Points, in no order, along strands that fork and pass close to each other.
Two points are linked if the straight distance between their rows is under 61.2. Some points are linked to none.
Q_990: [ -8   0 -11 -36 -24  52  30  11  27 -19   3   5  -9  -8  25  -8  -6  -3
 -11  35 -14   5 -19 -15 -31   1  14 -17   7 -12  42 -12   8  10 -12  -9]
Q_80: [-42 -25   2  14  -6  20   6 -30  11  18  31  18  11   5 -24   7  -9   3
 -19   6  -1   7  13   7 -29 -24 -15  31  11  -1  -6  -6 -34  10  10  12]
Q_293: [-12 -12  11  25  29  14 -49 -24 -10   7  12 -27  -3 -15  -1   3 -18   2
  18 -28   7  -7   2  15   0 -35 -12  -4   0 -21 -29  24   0  16   1  23]
Q_478: [ 29  17  -2   0   1 -40  -2  17 -11  -2 -24  -6   3   8   7 -14  13  -6
   7 -11  17  -8  -2  -4  37  28   5  -8  -5  21 -11  11  26 -11   4  -8]
Q_462: [ 31  19   3   5  -2 -33  27  30 -16   1 -15  -6  19  -4  -2   0 -17 -16
  -7  14  15   0  19  16  20  17   2   5  -9  22 -11   0  -5 -13  22 -37]
Q_262: [ -6 -22  -4 -18  -1  18  15   4   7  12  26  34  16 -13  12  11   3 -23
 -12  29  27   1   9  17 -32  -9 -16  12   9  15  -6  -1 -35  18  24 -12]
Q_966: [ 15  -6   7 -23 -21   9   2   3  -1  -4  -2  -4 -25 -15  20  -2   6  10
  17   2  -9  -8 -26 -18   1   9  24  -5  19  -3  19 -21  36 -14  -9  -4]
Q_39: [-17   4 -13  -1  -3   7  13   1  25  -4  -1  13   6  22  -4  -2   3 -10
 -21  10  -3   4   6   2 -14  -2 -18  -1  -8  10   1  11 -25   9   4   6]
Q_809: [ 13 -13   8  -7 -15 -35   1  14 -35   8   4  16   2  12 -18   5  12  -1
   3   3  13 -10   1   7  12  25   7  20  11  26 -20 -21  16 -26   8 -15]
Q_823: [ 39  19   6  -3  16 -27  -7  33 -12  -8 -19 -20   8 -11  22   2 -23 -23
   6   0  25 -10   4  19  17   7  -4 -10  -9  12 -25  10  10  -4  21 -20]
Q_242: [  5 -25  -8   8   6 -42 -33   5 -34   0   3  23  -4  10 -21  -6  36  18
  38 -14  -3 -21  -9 -10  30   2  -4  10   3  10 -15  -8  22 -10  -5   9]
Q_70: [  9 -32  10  -7  13 -11 -32  -9 -27  16  19  18  -7 -10   1   7   8 -13
  28  -4  27 -22  -8  10  -4  -6 -12  11   8   9 -28  -4   0   7   5   5]
Q_763: [  7  10  10  -1  -9  23 -15  -6   7 -14 -14 -40 -32 -21  23  -1 -10  18
  26 -28 -18  -9 -22 -29  21 -19  13 -23   1 -24  21   6  37  -7 -11  23]
Q_830: [-27  15  -2  14  -5   7  17 -11  27 -10 -12 -10   1  17 -25 -23   4  23
 -22 -26 -23   6   3 -25  13  -4   5 -13 -10  -6  27   4 -10  -7  -7  23]
Q_995: [ 16 -11  13 -12  -6 -11   6  23 -31  13  10   2   7  -6  -4  24 -20   0
   0  21   9   1   8  21 -10   8   9  30  20   8 -17 -28   7 -14  16 -39]
Q_967: [ 24  26  -1 -12 -29  -4  42  15   9   8 -17  -2   6   1  11  -3 -17   7
 -12  22  -2  14  -3 -11  14  31  26   9  -2  13  38 -17  -2 -10  -4 -42]
Q_383: [ -5 -23   3   5  -5 -41 -14  -5 -36   2   7  28  -3  20 -40  -4  34  12
  14 -11   3 -17  -4  -8  17  15   0  21   8  22 -15 -18  13 -25  -3   5]
Q_947: [  1  -3   2 -10  20  27 -14   2  18   8   9 -19  12 -30  31   9 -25 -23
  -2   7  23  -4   2  15 -26 -31 -20 -12  -8 -15 -19  19 -25  33  13   6]
Q_551: [-26 -15  -5  11   5 -26   0 -16 -22   4  13  36   9  32 -57  -6  37   3
 -12  -4  -4   0   2  -7   7  17 -14   9 -10  13  -6   1 -13 -16   0  18]
Q_524: [ 25  29  10  -6 -23  -7  31  13  -1  14 -27 -19   7  -1  11   1 -32  16
   1  17  -5  14   1  -4  22  26  31  14   1   1  27 -11  16 -17  -6 -40]
Q_459: [ -9  19  -3  26  13 -13   3   3  14 -11 -17 -35  16   1  -8  -7 -35   3
 -17 -16  -9   4  17   9  15 -20  -7  -7 -16 -10 -11  19  -9   2   6   1]
Q_847: [ 10 -17  12  -7  13  19 -12   5  -9  20  17 -15  11 -32  26  19 -34 -13
   8  11  22  -3   5  28 -26 -24  -4  16   9 -10 -17   1  -9  15  16 -16]
Q_600: [ -5 -21   6 -26   3  27 -18  -4   0  16  23   3   1 -26  27   6  -4 -18
   9  22  17  -6 -13  12 -32 -10  -2  -7  15  -5  -4  -4 -10  27  -2  -2]
Q_176: [ -7   7  21  36 -10 -19 -11 -22 -22   3  -4 -18   1   1 -28  -4 -13  42
  -1 -24 -18   8  18   6  23   1  26  15  14   3  -3  -1  21 -25  -7  10]
Q_107: [  8  -6   2   0  18   0 -11   8   0  12   2   1  10  -4  -2   5 -16 -16
  -5   3  21  -8   7  19 -11 -12 -17   6  -8   1 -19   8 -17   7  16   0]
Q_593: [ 21  17 -11 -28 -28   4  40  23  10  -2  -3  13  -4  -2  19  -2   9  -3
 -13  31  -1   6  -9  -6   2  36  25  -5   4  12  28 -20   6  -3  -1 -26]
Q_153: [  3 -25  10 -26 -24 -14  -5   4 -23   3  15  27 -15   7 -11   8  22   9
  11  10  -4  -7 -17   2  -6  20   8  17  21  19   3 -35  20 -17 -13 -11]
Q_111: [-23 -39   5 -12   9   5  -9 -19 -13  17  43  40   6 -11 -19   4  39 -18
   2   3  19  -6   5   5 -23  -1 -21   5   6  13 -17  -8 -29  12  16  22]
Q_878: [  6  -1 -10 -39 -28  27  34  20  14  -8   2  17  -8  -8  19   0   0  -2
 -17  36  -8   3 -16  -6 -22  18  19  -6  14   2  31 -21   7   0  -7 -26]
Q_804: [-20 -12   7   5 -17   9   5 -10 -10   8  17  13  -2   7 -30  10  -5  20
 -16   7 -17   8   6   9 -19  -2  10  25  17  -3   3 -24  -5  -9 -10  -2]
Q_150: [-17  -7  -1   7  -2 -15   2  -3 -11   4   4  20   6  26 -40  -4  11   2
 -19  -2  -6   1   7   0   0   8  -7   9  -3   9  -9  -3 -17 -11   6   9]
Q_710: [-13   7  10  29   3 -29  -5 -13 -17   2  -8  -7   6   9 -43 -12  -2  20
  -9 -24  -8  -2  13  -1  29   7  10   5   0   2 -14   2   3 -21  -1   9]
Q_87: [ -9  -9   9  11  14   1 -20  -8  -9   9   9   1   2   1 -15   4  -6  -4
   0  -6   6  -7   1  12  -5 -13  -8   4   2  -7 -20   6 -10   3   2  14]
Q_945: [ -6  -1 -14   2  20   7  -4  -7  15   9  12  27  13  -3   4  -1  15 -28
 -11   1  26   0  18   8 -14 -16 -33 -13 -15   9 -18  24 -32  14  25  21]
Q_974: [ -4  35  -1  22   4  -7  17   1  29 -10 -27 -50  17  -1   4 -15 -38   2
 -15 -16 -10  12  15  -2  29 -14   3 -12 -26  -8  12  22  -6   7   1  -4]
Q_733: [ 31  13  -8   3   5 -44   8  16 -23  -7 -14  13   4  12 -10  -8  20 -24
  -1  -7  18  -6  10   7  27  31  -6 -12 -12  27 -20  14   7 -13   9  -1]
Q_408: [-24   6  -1  21   5  17  15  -8  21 -15  -3 -40   7   0   8   4 -42   8
 -19  -4 -13  21  16   8 -12 -33  -9  12  -6 -19   4   9 -12  10   1 -13]
Q_329: [ 13  14  21  14 -16  14 -16 -17  -6  -3 -12 -42 -22 -15   8   4 -20  33
  20 -28 -18   2  -8 -13  22 -13  25  -5   9 -15  17   6  33 -17  -7  15]
Q_340: [ -6  -4  -3   0  -1  16  32   9  11  -6  -1 -21   3  -8   9  12 -34  -3
 -12  25   0  18  12  17 -16 -10  -2  28   4  -5   5  -8 -14   2  10 -50]
Q_721: [ 16   2  -8  -2  -1 -40  13  14 -23  -1  -2  32   9  24 -25   0  33 -15
  -7  -2  11  -6   6   4  21  36  -6  -1 -10  33 -15   0   1 -20   6  -1]
Q_898: [  6  -8  10   1   9  -4 -30   2 -16   2   2 -17  -8 -11  10   7 -13   3
  22 -14   1  -8 -10  11   2 -11   0   6  11  -7 -19   1  23  -2  -5   1]
Q_29: [  3 -15   0 -27 -17   1  -1   7  -8  -7  13  28 -15   5   1  -2  26  -6
   2  14  -5  -3 -22  -6 -13  24   8  -5  14   8  10 -18  11  -7 -13  -2]
Q_369: [  3  21   4   2  -7 -10  12  10  13  -2 -14 -21   4   6   2 -12 -12   6
 -14  -4  -6   4   2  -1  16   6  14  -9  -5   1  11   0  -1  -4   0 -10]
Q_227: [  4 -16   9 -28  -9  24 -18  -2  -3  10  15  -1  -8 -20  25  14  -8  -5
  14  19  -4  -6 -22  10 -29  -2   8   2  20 -13  -2 -16  15   9 -15  -7]
Q_867: [ -9   6 -20 -15   8  12   6  -6  17   0   9  39   0  12   5  -2  42 -26
  -1  10   4  -2   2  -9 -15  11 -19 -19 -14   3  -2  19 -23  22  -6  24]
Q_739: [  1  25 -12   3 -12  -6  34   0  16  -5 -17  24  -4  24 -16 -23  38   3
 -13 -14 -11   6   1 -37  23  37  12 -20 -13  10  32   3  -3 -11 -11  22]
Q_127: [ 11 -36  -6   5   7 -22 -45   0 -28   1   5  35  -7   7  -7  -4  44  21
  48  -8 -10 -26 -20 -28  20  -8  -6   3   3  -3  -1  -9  20   1 -15  19]
Q_997: [  3 -29   5 -13  12   1 -35 -10  -9   7  22  18 -10 -11  14   3  26 -11
  24  -1  19 -12 -16  -3 -15  -6 -13  -3  10   2 -18   2  -4  23  -6  13]
Q_78: [ -4  31 -27  10   9  -6  38   6  26 -12 -14  17  15  19  10   6   5 -50
 -26  12   6   7  17   6  -8  -2 -21  -8 -25  24  -3  24 -27   1  14 -11]
Q_507: [-17 -16  -9  -9  13   7   2 -11   7  12  33  45  12  -9  -6   2  31 -27
  -7   3  28  -4  16   7 -21  -9 -33  -7  -8  14 -21  11 -36  16  26  23]
Q_320: [-50 -19  -3  -8 -24  37  17 -24  29   3  25  24   6   7  -2   0  -4   7
 -22  24 -13  15  -1  -9 -42 -14   0  20  17  -1  22 -14 -28  10 -13  -2]
Q_643: [ 28  15 -15 -13  21  -4 -18  19  11 -13 -13  -5  -8  -2  37   0  22 -26
  12  -5  19  -6 -15   0   1   8 -15 -31 -17  -2 -19  22   9  22  -8  10]
Q_918: [  1 -17   9   8  -4 -44  -7  -5 -41   6   1  15   5  14 -41   1  10   7
   2  -9  10 -11   8  12  22  16   1  26  10  22 -27 -18  16 -28   9  -5]
Q_749: [ 14  24  12  -4  -1  19 -12   6  12 -13 -14 -54  -8 -24  34   4 -36  10
   7 -21  -9  10  -6  -2  13 -21   9 -24 -12 -29  14   8  26   9  -5   4]
Q_634: [-31 -27   8  -5  -2  15  -5 -22   3  21  31  25   6  -3 -18   3  14  -7
  -7   8   9  -5   4   3 -28 -11 -13  11  12   4 -10 -10 -33  15   6  17]
Q_771: [ -7  17 -15   7  27   6 -16  -4  25 -17 -16 -10  -1  13   5 -17  23  -6
  -2 -20  -3   3  -4 -19  11  -2 -18 -34 -27 -16  -1  28  -4  18  -6  31]
Q_92: [-10  22 -26  11   7   4  17  -4  30  -6  -9  12  10  24   0  -3   9 -28
 -24   7   0   7  12   0 -10  -8 -29 -13 -21  11  -6  27 -30   9   9   7]
Q_379: [-24  11 -13   3  -1   6  10  -7  25 -12  -5  14   0  22 -19 -16  22   8
 -22 -12 -23   6  -2 -23   4  10  -3 -16 -11  -3  18   5 -15  -3  -6  24]
Q_845: [-16  -4  -5  -9 -14   9  16   3  19  -1   5  13   4  13 -12  -5   4   3
 -23  11 -15   7  -2  -3 -14   5  -2   4   2   4  14 -10 -15   2  -7  -3]
Q_64: [ -6   2  -9   7  32  -6 -24 -13  10  -7  -1  14  -4   8   5  -9  37 -14
   6  -7  11  -1  -6 -14   1  -2 -23 -27 -25  -9 -17  31  -9  22  -1  28]
Q_689: [-20 -32   6  31   3  -9 -28 -27 -28  -2  10  19 -17   8 -32   0  28  37
  25 -24 -23  -7  -3 -16  16 -12   7  12  15  -7   5 -16  20 -18 -14  21]
Q_189: [ 17   0   4   2  16   2  10  18 -13   1  -7 -31   7 -18  14  18 -50  -5
   7  12   9  10  21  34  -6 -16   0  24   4 -10 -18  -5  -2  -4  22 -43]
Q_783: [  1 -25   7 -27  -9  35 -22 -12  -3  -1  12   1 -25 -23  27   4  -3   0
  26   8 -11 -11 -29  -6 -24 -10  14  -7  21 -15  14 -17  29   1 -21   5]
Q_90: [  6  31 -14  -4  18  17  -8   9  37 -25 -20 -24  -6   1  28 -10   8 -10
  -9 -13  -3   4  -6 -13   6  -4 -10 -44 -29 -16   9  21   3  22  -9  25]
Q_940: [ 12  -3  12  -3 -13  -5  12  12 -24  14   5 -15   0  -9   1  20 -28  18
   1  17  -8  10  15  23 -10   4  18  26  26  -4  -3 -24  14 -13   7 -39]
Q_962: [  2  23 -17  15  12 -11  42  13  22 -19 -11  -6  20   5   8  -2 -19 -32
 -20  12   8  14  17  11  -2   0 -14   8 -23  21   2  17 -23  -2  25 -31]
Q_7: [ 18   3 -10 -15   9   9 -28   8  11 -21 -12 -21 -27 -17  42 -11  12   0
  32 -18   3 -13 -30 -23  11 -11  -3 -31 -12 -19   9   9  30  13 -12  22]
Q_703: [  5  43 -12  25   0 -10  33   2  36 -15 -29 -33  17   7  10 -20 -22 -11
 -22  -1  -2  13  13  -4  22   5  -3 -14 -29  10  17  24 -13   4   6 -15]
Q_691: [-19  -4   3  13   7  -2  -9  -7   4   0   5   0   0  14 -24  -6   2   8
  -9 -15 -13  -3  -3  -4  -1  -5  -5   0   1  -9  -5   0  -6  -5  -7  16]
Q_979: [-12 -24   9   9  -4  20   1 -10 -19  24  23   1   6 -14  -8  26 -31  13
  -6  21   3  11  14  32 -34 -16   3  41  27 -12  -9 -20 -11   5   9 -17]
Q_311: [ 27  -6   8 -18 -11 -23  13  28 -24   8   6  19   8   5  -4  17   0 -12
  -3  21  17  -2   0  17   0  24   4  19   9  26 -12 -22   2 -16  14 -32]
Q_256: [ 37  23   8  -2   1 -32  11  30 -10   2 -19 -22  13  -5  14  -1 -23 -11
   1   9  19  -5   4  11  27  21  11  -1  -1  13  -8   4  12  -8  13 -28]
Q_752: [-16  -8  -4   2  -3 -25   9  -9 -13 -10   3  45  -1  32 -42 -11  52   8
  -5 -11  -9   3  -8 -21  10  27  -1  -2  -7  16   4  -5  -7 -11  -8  16]
Q_466: [  8  16   7  11 -26 -31  37   5 -11  15 -15   3  20  18 -30  -9 -16  15
 -20  11  -4   8  16   0  20  30  19  26   7  21  13 -17  -3 -23   2 -32]
Q_931: [  0 -23  15   2   5  30 -22 -12 -15  25  21 -22   2 -33  17  29 -30  -1
  11  11   4   4   5  30 -34 -28   4  20  20 -17 -15  -4  -2  17   6  -3]
Q_12: [-11   8 -11   0  -5  -7  23  -2   3 -10  -4  39  -7  28 -27 -19  57   3
  -9 -10 -16   6  -5 -33  10  29   5 -14 -12   8  24  -3  -5  -9  -6  25]
Q_602: [  9   6   6  17   2 -30  17  16 -21   6 -10 -11  18  -3 -17   2 -31   0
 -12   6   9   1  23  18  17   7   4  19   3   8 -14  -7  -5 -18  19 -27]
Q_897: [-13  19  -7   9   9  17  11   5  35 -17 -13 -48   4  -6  24   5 -40  -9
 -15  -5  -8  13   3   6  -3 -29 -15 -10 -23 -15  13  19 -12  24   1 -10]
Q_442: [-20  15 -25 -12   6  23   7  -9  33 -13  -4  37  -3  18   8  -9  45 -16
  -6   4  -6   7  -3 -26 -13  10 -12 -30 -18  -8  11  17 -18  19 -16  33]
Q_620: [-19   9   5  28 -10 -24  18 -13   1   4  -8  -3  14  16 -44 -13  -9  23
 -25 -13 -15  10  20   0  20   1  13  12   2   2   7  -4  -8 -22  -2   1]
Q_828: [  8   0  -5   0  33   4 -21  -2   7   7  10  15  12 -15  18   0   9 -30
   4  -7  38  -6  14  13 -12 -17 -28 -23 -18   0 -25  27 -22  20  24  17]
Q_619: [-12 -28   7  -1   8  21 -37 -27  -4   5  17   3 -19 -14   6   3  14  11
  27 -13 -12  -9 -25 -16 -10 -20   5  -2  13 -15   7  -6  10  10 -22  20]
Q_669: [ 14  11   3 -25 -17  13  22  17  14  -2  -7 -18  -3 -18  24   1 -23   8
 -10  20  -8   8  -8   1  -6   6  18  -5   5 -11  24 -15   7   1  -1 -29]
Q_814: [-17   9  -2  18   4  10  34  -1  16 -12 -10 -40   6  -6   8   7 -45  -1
 -15   6  -4  22  18  18  -7 -19  -4  26  -3 -12   5   4 -14   1  12 -43]
Q_548: [ 17 -23   2   5  24 -28 -36  -4 -29   2   4  20   4  -1 -12   2   7 -12
  21 -10  34 -21  -1  10  10  -6 -18   8  -6  14 -39  11   2  -6  13  12]
Q_217: [  6   7   3 -14  -3  24 -10   1  12 -22 -13 -27 -37 -17  26 -11  10  10
  22 -15 -12 -10 -30 -37   9  -9   7 -31  -9 -23  24   6  27   3 -16  30]
Q_100: [ 26  32   6  -3  -6  -7  26  22   9   7 -25 -41  10  -9  23   1 -43   4
   1  15   1  12   8   8  24  12  19   7  -7  -3  18  -2   6   0   5 -49]
Q_525: [ -4  33 -10  -3   4  26   0  11  45 -21 -19 -39   0  -8  29  -8 -22  -6
 -14 -11  -9  13  -2 -10   3 -17 -11 -30 -25 -20  25  15  -3  24  -6  11]
Q_885: [ 20  11  -3  -3  21  -9 -31  14   7 -15 -12 -25  -9  -7  31  -7  -3 -11
  17 -15  14  -9 -15   1  14  -1 -10 -28 -12  -7 -16  18  16  16  -3   8]
Q_241: [-34 -14  -5 -22 -19  45   8 -13  27   0  14  17   2  -5  13  -4  -2   4
  -9  23 -11   5 -10 -11 -43 -15   4  -2  15 -12  27  -9 -15  19 -15   4]
Q_210: [ 19   2   5  -1  -2 -36 -17  16 -18   0  -8 -10  -6  -3   8  -3   3   1
  17 -12  10 -15  -3   1  29   8   7  -1   7   9 -18   0  24  -9   2  -9]
Q_368: [ -2 -21  15  11   1  26 -18 -15 -26  18  19 -19   0 -20   2  30 -33  22
   9  10  -9   8   8  35 -35 -15   9  32  24 -11 -10 -15   5   3   5 -10]
Q_956: [  7 -13  -6 -31  -9  -2   3   6 -12  -3  12  46 -11  14  -2   5  47 -15
   7  16   5  -4 -13  -2 -10  29  -2  -2   1  18  -1 -13  -4   0 -13   3]
Q_186: [-11 -17   5   7  -4   8  15  -3  -7  19  15   8  10  -2 -13  19 -26  -1
 -10  23   9   9  16  20 -25 -16  -7  40  12  -1  -5 -13 -21  -2  14 -22]
Q_501: [-23 -21   7  28  33   4 -44 -29 -10   8  15  -3  -1  -5 -16  -1   5   5
  18 -28   6  -8   1  -3   5 -28 -12  -1  -1 -14 -24  20  -8  12  -5  35]
Q_498: [-24  16   4  26 -16   2  22 -15  15   3 -11 -12   6  18 -37 -19  -8  33
 -22 -21 -24  11  12 -17  15  -4  17   5   2  -7  23  -4  -7 -18  -5  12]
Q_693: [ 18  -1  10  -4  10   7 -13  15 -14   7   3 -28   4 -19  22  21 -38  -7
   8   6   8   0   0  26  -9 -12   0   9   5 -12 -19  -3   9   3  10 -21]
Q_616: [ 10   4  23  -3 -37  -5  24  -6 -15  17  -2   2  -9   3 -13   7  -6  31
  -7   8 -15  10   1  -9   1  19  38  22  27   1  23 -33  22 -33  -6 -19]
Q_125: [-12 -17  -4  -4  -3   5  18  -1   3  11  19  26  15   6 -12  10  -4 -13
 -18  23  19   0  10  14 -24  -8 -18  25   0  17  -7  -5 -32   3  20  -6]
Q_146: [-30 -17   9  29  23   0 -30 -30 -16  15  18   4   4   3 -38   1  -3   8
   1 -18   6  -7  11  11  -3 -21 -14  10   3  -9 -26  11 -15  -1   4  30]
Q_417: [-21 -14   0 -30  -8  52  -2 -15  16  -8   9  10 -10 -10  10  -8   7   6
   3  13 -14  -3 -21 -22 -33  -8   6 -18   7 -18  29 -10  -1   9 -22  19]
Q_727: [ -4   0  10  20  19  16 -30  -6  -3  -1   1 -42   7 -16   6  11 -42   8
   6 -20  -4   0   5  24  -2 -33  -7  -4  -3 -25 -19  20   3  16   3  12]
Q_849: [  1  12 -17 -23 -13   4  28  12  11 -11  -1  34  -8  18   8  -3  40 -21
 -11   8  -4   3  -2 -12  -6  31   8 -21  -6  11  17  -4  -3   6 -16   7]
Q_281: [ -4   6  -5  -9  -3  18  15  13  14  -4  -4 -23   4 -11  20   7 -31   3
 -11  15  -9  12  -1   6 -16 -15   2   7   3 -15  11  -4  -8  11  -2 -22]
Q_21: [ 20  -2  -9  -6  19  -3 -47   5   0 -10  -6 -22 -17 -14  35  -6   3  -2
  39 -21   5 -16 -24  -9  14 -17 -13 -20  -7 -17 -11  17  25  18  -9  15]
Q_198: [  5 -20  -5 -10   9 -12 -11  -3 -13  -2  14  40  -8  16  -8   2  49 -15
  12   2  12  -8  -9  -5  -1  19 -13  -1  -4  14 -14   4  -3   7  -5  11]
Q_18: [  7  14  10   5 -37  -9  41   0  -4  19 -13   0   9  16 -19  -2 -19  29
 -13  11 -14  16   9  -4   9  25  30  27  12   8  31 -25   6 -27  -6 -31]
Q_699: [-21 -24   9 -15   9  26 -29 -20   7   7  22  11 -10 -11   6  -4  20  -3
  18  -4   3  -8 -17 -11 -21  -8  -5 -11   8 -10  -1  -3 -10  21 -17  20]
Q_25: [ 12  -3  13  -7 -24  -6  -6  -7 -11   4  -5  -3 -23  -4   0  -2  11  22
  24 -12 -14  -6 -12 -19  20   6  25   7  24   1  14 -18  36 -27  -8   3]
Q_526: [-24  11   1  43   7 -11  16 -12   4  -9 -16 -44  16  -4 -18  -4 -48  14
 -20 -14 -13  14  36  16  14 -26  -4  16  -8 -12  -8  20 -10  -6  10  -7]
Q_42: [  7  13  12  19 -14 -37  13   0 -20  11 -14 -14  13   6 -24  -5 -22  19
 -12  -2  -1   4  22   7  24  19  20  19   7  11  -7  -8   5 -25  -2 -18]
Q_860: [ -5  -2  -6 -35 -15  43   3   6  20 -10   6   8 -13 -11  29  -3   1  -5
   1  23  -7   0 -23  -8 -28   3  11 -24   1 -13  26  -6   6  13 -16   5]
Q_673: [ 18  -5  -4   9  21 -42 -27  10 -27  -8 -14   3  -1   5  -9  -7   9  -5
  14 -18  19 -19   0   1  29   4 -13   0  -5  11 -31  17  17  -9  10   6]
Q_318: [-41 -19   3   8 -21  24  12 -23   9   9  27  17   4  10 -23   7  -9  20
 -17  14 -21  12   8   5 -33 -14  -1  34  20  -2  12 -19 -21   0 -11  -2]
Q_458: [  7 -12  13  -8  24  23 -30   2  -3  13  11 -20   0 -31  32  12 -25 -19
  12   1  25  -8  -8  19 -22 -26 -11  -7   6 -14 -21  13  -6  22   4   3]
Q_443: [  6   0   6 -33 -26  30  16  11   7  -4  -3 -14 -17 -25  25   2 -15   7
   1  22 -12  -1 -24 -10 -12   2  23 -14  13 -16  27 -21  31  -7 -11 -12]
Q_58: [ 19  22  -9   9  13 -13  23  25  12 -14 -18 -22  14  -5  15   0 -27 -22
 -11  15  13   4  15  16   4   1  -9  -2 -20  11  -6  16 -13   4  22 -28]
Q_952: [ 11 -14  -7   2  16  -4 -52   3  -8  -8  -9 -15 -16 -15  22  -5   8  17
  50 -30 -13 -18 -19 -15  19 -26  -2 -10   1 -17  -5   8  32   7 -11  22]
Q_50: [  5  34 -13   5 -22   6  46   5  36  -3 -24  -1   3  19   3 -18   2   1
 -27   5 -11  10   1 -28  16  21  12 -10 -14  10  43   2  -9  -2  -6   3]
Q_633: [  5  -7 -13   6  25 -19 -22  -5 -11  -7   1  32  -3  15  -8  -4  50 -11
  14  -6  13  -7 -11 -12   6   7 -23 -12 -18   1 -19  21  -3  10  -4  25]
Q_246: [-11 -29   5  18   8   9 -42 -29 -22   2  16   5 -15  -1 -10   8  13  26
  32 -22 -18 -11  -8  -4   1 -20   2   9  17 -10  -6 -11  16  -5 -16  20]
Q_135: [-14 -20   6  25  -6 -30 -22 -22 -37   1   8  20 -11  13 -42  -1  28  33
  19 -21 -14  -8   4 -10  24   2  10  22  17   9  -7 -19  24 -26  -9   8]
Q_378: [  2   9  25  29  -5  -3 -18 -16 -12  -1  -8 -37  -3  -7  -6   0 -20  41
   8 -30 -20   6   9   0  25  -7  23   1  10  -8   5   6  28 -21  -4  13]
Q_334: [  4  33 -20   7  -1  -3  26   8  32 -16 -19 -11   5  13  11 -12   3 -15
 -24   0  -5   8   9  -7  11   7  -6 -26 -23   8  13  16 -14  10   0   1]
Q_646: [  0  -3 -10  -7  -5 -18  23  10 -11   4   3  39  11  27 -34   0  27 -16
 -16   6   6  -2   8   8  -2  24 -10   2  -8  27  -9  -1 -15 -11  12   3]
Q_715: [  5 -30  -3  12  17 -18 -56  -3 -22   5   3   6 -10  -5   1   1  19  17
  47 -21 -14 -26 -12 -14  24 -20  -8  -2   7 -13 -12   0  24   3 -10  21]
Q_760: [  5  15  14  15   3   8 -15  -1   2  -7  -7 -50  -1 -14  15   4 -37  16
   2 -26 -15  12   4  12  10 -22  11 -13  -2 -26  -3  11  18   3  -3   6]
Q_700: [ 18  26 -15  -7   4  -7  13  20  22 -11 -14  -1  -1   9  20  -5  13 -20
 -12   3   3   3   1  -2  10  22   0 -30 -14   7   8   8  -1  11  -4   1]
Q_131: [-30  14 -20   1   7  28   4 -10  37 -18 -11  15  -4  20  -3 -13  28   4
 -15  -9 -18   6  -6 -34  -9   0 -11 -26 -20 -11  23  16 -19  12 -10  38]
Q_479: [ -1 -18  14  -4 -11  -3  -7  -5 -16   7  14  10  -9   2 -13   8   4  14
   5  -1 -10  -2 -10   4 -10   7  12  15  22   1  -3 -25  13 -15 -10  -5]
Q_575: [-17   0 -15  -5  10  -6   6 -13   1   6  11  46   5  21 -20  -1  55 -24
  -5   3  10  -1   9 -10  -8   7 -22 -12 -18   8 -13  20 -24   6   0  28]
Q_803: [  8  32  -4   8 -19   4  37  -4  22   2 -28   0   0  24 -19 -24  12  12
 -18  -9 -14   3  -6 -38  25  35  19 -10 -15   9  42   1  -1 -17 -14  14]
Q_793: [ 39  26 -11   1  23 -16   3  29   4 -13 -18  -7  13  -4  24   2 -11 -36
   0   5  23  -4   7  27   6   4 -13 -19 -21  13 -18  18  -3   3  19 -13]
Q_688: [  1 -14  -2 -32  -6  29   1   8   8  12  21  21   3 -17  25   5  13 -24
  -3  33  20  -5  -6  12 -33   4  -4  -5  11   5  -2   0 -16  24   3  -9]
Q_457: [ 11   4   6   8  -2  -2  22  12 -19   4  -4 -33   4 -18   3  17 -44  17
   1  14  -3  14  29  29  -2  -4   9  31  18  -8  -6 -14   1  -7  19 -51]
Q_45: [ 11 -10  22 -15 -40  -1   7  -9 -17  10   5   7 -21  -8  -7  10  10  28
  15   8 -18  -4 -15 -15  -1  13  34  18  34   5  23 -36  37 -35  -5  -8]
Q_798: [ 37  30 -18  -5  17 -17  -2  22   8 -13 -22  -8  -6   4  32  -5  23 -32
   2  -7  17  -4  -1   1  23  22  -5 -36 -22   5 -12  18  12   9  -1   5]

A fork is a point with three links, a tip a point with one. Leave the first point through the second and follow the links. Name the first fork or tip that comes.
Q_368; Q_979 -> Q_783
Q_616; Q_18 -> Q_845
Q_176; Q_710 -> Q_575
Q_18; Q_616 -> Q_318
Q_210; Q_673 -> Q_383
Q_575; Q_867 -> Q_21
Q_320; Q_241 -> Q_100

A fork is a point with three links. Follow the links from the first point to the second and name the forks in between, in order.
Q_995; Q_87 -> Q_383 Q_150
Q_80; Q_408 -> Q_318
Q_760; Q_699 -> Q_87 Q_150
Q_699; Q_227 -> Q_383 Q_847
Q_217; Q_847 -> Q_21 Q_383
Q_548; Q_21 -> Q_383
Q_688; Q_329 -> Q_847 Q_383 Q_21
Q_752; Q_715 -> Q_150 Q_383
Q_691; Q_643 -> Q_150 Q_383 Q_21

Follow the links from the first point to the second, and from the first to the third. Name the last point that the two ways share.
Q_814; Q_507; Q_100 -> Q_318
Q_524; Q_408; Q_507 -> Q_318
Q_643; Q_262; Q_721 -> Q_383
Q_691; Q_885; Q_693 -> Q_383
